A landscape with many valleys, sampled at points; each row gives a point and its height.
From any point a ball rolls to the lowest of the 2 points nearest to it. It stops when none of these is lower. Distance is the straight distance between rows; heights are no part of it.
j_932 (h 35.8): [101 103  78  79  89 109  88  89  89  68  92 131  80  75 145 110  74 112
 101 102  68 118]
j_503 (h 41.1): [123  75  79  81  88 139  82 104 163  78 138 142  97  70 111  77  73  82
  92  97 110 113]
j_110 (h 58.8): [123 115  82  82 100  69  99 130 100 105  92  57 129  91  44 126 120 138
  87  85  92  68]
j_488 (h 62.1): [100  85  88 101  88  59 100 114  81  87  94  70 138  86  52 138 101 135
 114  88  80  64]
j_310 (h 28.2): [ 91 113  75 116  88 151 132  89 129  57 123 135  78  58  96  94  52  69
 136 139 113  94]
j_202 (h 42.7): [ 88  86 134  95 112 126  81 120 110  96  84  85 100  90  89  73 134 101
  93 122 148  96]
j_529 (h 83.0): [107 119 124 130  82  70 113  56  63 106  84 103 107 103  88 117  73 112
  75 120 100  78]
j_57 (h 69.3): [ 44 105 139 104  91  78  76 104  63  99 118 137  99  65  70 117  98 110
 111  81  73  96]
j_250 (h 19.6): [ 91  99  79 109 121  77 136 124 129 113 142 149 100 113 148 105  77  89
  95  77  56 122]
j_167 (h 28.3): [ 60 113 121 102  78 117 106  75  72  87 103 102  76  95 114  79  49  88
  97 130  96  95]
j_504 (h 62.4): [137 152 113 143 128  77  79 104 122 120  98  70  91  85  79 111 124 111
 122 125 146  96]
j_965 (h 73.2): [ 76 108 108 118 115 112  75  83  88  73  79 128  90  51 100  77 127  93
 102 108 123  72]
j_804 (h 12.5): [128 102  97  80 128  64 103 162  93 129 114  72 108 145  99  80 131  97
  86  74  91 121]
j_233 (h 56.0): [ 94  61  99 120  98  76 124 103  93 105  82  88  95 104  88 151 124 124
 112  79  46  70]
j_585 (h 59.2): [136 134 128 108 118  73  77 122 111 110  88  50  85  94  52 114 142 133
 106 114 132 103]
j_696 (h 54.5): [123 125 118  91  97  80  82  83  74 104  88  83 113 115  79  94  89 132
  86 121 139  80]
j_280 (h 64.6): [ 91 121 109 112  90  56  98  94  66  90 109  84 114  84  52 141  84 124
 108 106  66  59]
j_650 (h 48.0): [ 96 100 118 113 103 103 109  73  84  97  54  89  75 108 111  97 120 110
  89 121 102  82]
j_467 (h 38.1): [ 90 128  72 102  93 123 117 118  82  98  85  69 112  92 112  74  80  58
 106 145 141 106]
j_426 (h 51.0): [ 77  72  81  86 102 105  94 104 103 103 106 153 109  85 121  88 100  91
  70  72  56  98]
j_832 (h 36.4): [105  91 124  90 109 114  81 121 108 112  83  65  96 114  79  76 152  95
  89  97 115 129]
j_94 (h 49.9): [ 97  95 113  81  88  86  77  85  71  97 114  97 117 117  96 111  98 135
  95 107  98  93]
j_139 (h 30.3): [ 93 126  82 108  79 121 121 127  83  95 113  97 107 102 131  92  50  50
 130 160 122  95]
j_431 (h 57.2): [ 96  79  62  79  80 147 115  92 145 101  96  89 110  71 102  63  94  52
  65  84 105 128]
j_714 (h 86.3): [106  79  77  92 115 128 124  87 135 104 129 115  88 134 145  69  87  85
  96 100  68 120]
j_482 (h 35.1): [ 75  72 114  75  93 155  92 122 122  89 102  97 106  83 101  63 111  74
  75 116 134  89]
j_131 (h 71.5): [ 61 104 108 106 105 114  78  81  77  80  91 121  81  63 111  83 102  93
  81 113  65  77]
j_316 (h 21.5): [109  78 107  76  91  99 130  90 113 125 109  88 102 161 119  96  79 101
  75  95  77 111]
j_878 (h 41.8): [100 115 124 124  79  85 113 122  66 109  97  89 114 125 101  90  60  67
 105 156 138  84]
j_691 (h 59.6): [ 92  72  97 110 123  83 112 111  99 121  74  91  93 117  92 121 160 110
 106  72  68  98]
j_681 (h 42.0): [108 110  74 101  75 127 116  56 116  69  97 118  79  98 135 111  57 112
 115 114  85 127]
j_240 (h 65.9): [115  86 106 124 106  78 115  80 121 123 109  99 115 102  65 168  92 131
 134  51  88  54]
j_114 (h 77.9): [ 84 131  93  84  87  66  73 117  38  79 113 104 113  75  93 106  74 121
 122 105  71  99]
j_190 (h 54.9): [124 123 107  81  97  76  87 135  99 106  87  38  97 103  52 107 130 126
  68 105 100 104]
j_103 (h 30.9): [ 89  64 123 100  87 104 113  70  95 119  94  83 110 149 100 107 102 106
  74 101  93  92]
j_208 (h 82.7): [109  97  81  93  99 113  87  91 126  76 167 120 110 106 109 101  89 109
 113 106  67 134]
j_289 (h 57.6): [ 88  70 114 114 135  94 104 114 117 105  82 138  98 100 113 110 160 101
 118  62  85  81]
j_433 (h 65.1): [111 131 114 139 113  99  91  90 105 107  80  94  98  85  93  79 119  94
 128 126 171  95]
j_314 (h 34.9): [ 98  55  91  87 107 145 121  99 102 121  58 103  90 115 120  59 109  63
  76  75 114 111]
j_109 (h 69.9): [ 52  87 113  86 102 111  83  89  70  92 119 106  86  88 104  97 103 111
  95 105  39  96]
j_651 (h 70.4): [ 89  80 103 121 134  94  82  86 109 117 133 137 118  90  94 122 123 120
 143  60 109  90]
j_785 (h 27.0): [135  88 115  96 120  85  79 143  87 121 102  68  94 122  65  82 149  87
  95  64  97 141]
j_652 (h 28.4): [ 93  91  74  78  95 108 106  91 112  85  77  96  85  94 135 106 107 106
  90  98  67 124]
j_460 (h 15.7): [107 109  66  98 130  91 121 120 147 114 148 138 104 110 140  71  82  80
  77  75  95 130]
j_855 (h 43.9): [113  78 131  99 106  74  83  94  91 111 114 111 119 130  73 129 122 137
 114  82 113  74]
j_746 (h 63.3): [126 118  96 116 107  84  97 101 136 102 104  80 118  73  67 163  73 124
 145  72 103  41]
j_6 (h 67.4): [101 124 115 117 108 116 105 116  80  97  58  70  87  84  78  73 126  63
 119 116 168 108]
j_885 (h 35.7): [ 96 102 100  72  77 121  86  81 112  81 120  93 112 118 126  94  71 110
 100 127 109 121]
j_478 (h 30.2): [127 100  55  72 125  98  96 131 133 102 138 121 115 125 135  74 108 101
 106  85  96 139]
j_618 (h 8.0): [ 81  68  99 100 107  86 124 118  99 126 125 127 105 129 138 108  77  98
  76  87  47 118]
j_173 (h 50.3): [128 123  98  66  84  89 101 100 104  99  85  45 102 124  79 115 101 110
  63 107  97 110]
j_979 (h 72.5): [ 95 106  99 116 127 100  61 101 120 109 118 120 112  64 119 128 122 128
 136  79 136  94]
j_454 (h 37.8): [125  72 111 106 113  75 125  75  93 138  77  90 110 145  79 113 119 108
  84  70  95  93]
j_22 (h 53.9): [ 84  98  70  87  81 140 105  96 112  82  65  99  96  51 112  67  86  65
  66 110 111 100]
j_889 (h 24.8): [ 76  96  94  81  86 141 114 132 139  84 104  74  98  90 103  92  90  69
  89 134 140 111]
j_312 (h 60.7): [144 140  94 113 123  78  85  76 123 119 105  85 101  88  73 151  95 132
 119  85 120  49]
j_893 (h 52.2): [ 90  81 118 118 100  89 105  79  80  99  61 103  83 106 103 140 111 133
 103 104  70  72]
j_143 (h 57.9): [144 133 102 102 114  84  88  62  97 107  81  84 110 102  59 123 103 131
  94  85 139  75]
j_472 (h 67.2): [ 68  76 126 105  99  70  89  91  67  97 126  97 108  95  66 126 107 124
 122  86  59  78]
j_258 (h 54.6): [ 73  71 121 102 108  92  88 100 101  94  89 146 106  89 104 106 135  96
  86  82  80  84]
j_401 (h 68.3): [ 89  83 108 119 105  79  94  72  97 104 112 124  99  92  95 159 108 124
 150  53  90  82]
j_851 (h 80.9): [ 88 100  82  73  88 114  59 100 115  84 152 126 116  69 106  83  73 103
  89  97  83 132]
j_419 (h 47.1): [ 85  91  94  87  92 151 114 112  86  93  52  62  78  86  87  75 113  46
  89  87 131 120]
j_935 (h 27.8): [121  90  83  69 109  92  92 140 114 115  98  93 106 133 123  75 130  89
  89  80  95 136]
j_999 (h 46.6): [107 150  84 102  70  99 100  63  92  76 121 110  84  93 121  97  41 100
 112 131  77 133]
j_533 (h 27.2): [120  87  94 101 135  44 122 162  89 127 103  87 112 139  88  97 130 108
 116  57 100  78]
j_548 (h 82.1): [ 83 130 128 132  87  58  87  81  40 110 113 108 103  94  84 105  69 105
  95 124  85  90]
j_232 (h 46.9): [ 98  71  95  73  85 127  91 108 126  94 121 149  99  97 129  76  82  77
  70  85  96 104]
j_925 (h 20.4): [ 95  73 103 105 123  78 133 110  93 141 104 102  99 155 129  91 116  98
  73  82  72 103]
j_470 (h 74.6): [ 92 125 103 132 121  72  76  97  95  92 112 104 109  71  91 135 118 136
 138  97 114  76]
j_330 (h 42.8): [139  99 100 107 121  89 114  80 117 148  86  71 102 124  48 126 129 109
  94  48  94  81]
j_123 (h 27.9): [125  75  83  85 103 125 121 106 103 122  60  85  73 146 130  75 102  80
  88  71  90 135]
j_252 (h 50.8): [ 86 109  81  96 101 131  98  76  88  91  51  80  91  70  97  61 127  81
  75 102 120 109]
j_384 (h 35.3): [ 90 113 115 103  73 104 124  87  78  89  96  76  98 123 113 106  58  89
  92 149 123  92]
j_825 (h 20.8): [ 74 119  94 108  78 139 119  96 103  74 108 118  78  73 127  88  43  62
 117 144 108  93]
j_191 (h 43.3): [ 79 118  88  95  75 127 135 107  80  99  53  55  88  91 102  88  91  54
  92 119 138 120]
j_105 (h 44.0): [105  93  98  65  75 111 100 104 113  95 101  68 112 127 102  92 106  99
  78 111 118 123]
j_978 (h 25.5): [ 87 124 104  93  69 120 103 109 121  74 126  99 107  98 118 102  57 101
 107 153 134 124]
j_452 (h 35.0): [119  93  76 101  79 143 101  77 152  51 125 146  72  62 103  78  60  77
 116 108 107 104]
j_425 (h 39.6): [ 95  65  93  97 129 125 106  82  89 114  68 126  87 105 110  66 142  93
  87  68 100  97]
j_732 (h 43.6): [ 93  82 105 125 116 123 103  56 104 110  53  98  83  95 102  99 146 101
 103  78 108 100]
j_795 (h 79.5): [ 78 134 106  82  75  89  66 100  72  82 131 120 103  73 105  87  61 110
  87 115  83 123]
j_412 (h 47.3): [127 121 143 138  87  77  80 116  57 124 113 111 112 116  98  78  82  92
 115 159 115  86]
j_222 (h 76.3): [ 98 129  98 128 110  63  76 109  51  85 105 115 104  71  93 107 100 125
 140 109  92  71]
j_769 (h 36.3): [130  74 108 103 118  58 111 126 101 121 101 103 118 136  82 133 132 122
 124  54  99  66]
j_728 (h 17.9): [111  83  88  74  96 115 104  97  97  95  41  87  73 111 126  95 125  92
  80  81  95 134]
j_67 (h 80.8): [ 86 141 111 115  78  70  88 112  51 106 120 110 115  89 106  77  61  83
  86 146  84 124]
j_802 (h 84.6): [127  85  81 109 106 118 117  81 149  73 141 131  90 122 113  82 103 105
 120 103  84 131]
j_666 (h 8.1): [ 86 103 101  98  71 133 121 109 162  71 119 104  98  97 110 111  87  77
 106 129 127 133]

Call two points neighbours if one is among the 2 nearest of the other. Go from one point of each pair to the other, from neighbour to neighbour, staying as low as possible. Name the highest point that can't be avoided.
j_804 and j_666: j_202
j_618 and j_460: j_250
j_804 and j_618: j_478

For each start below, name the point where the ball stops.
j_289: j_825
j_131: j_666
j_114: j_804
j_143: j_804
j_691: j_728
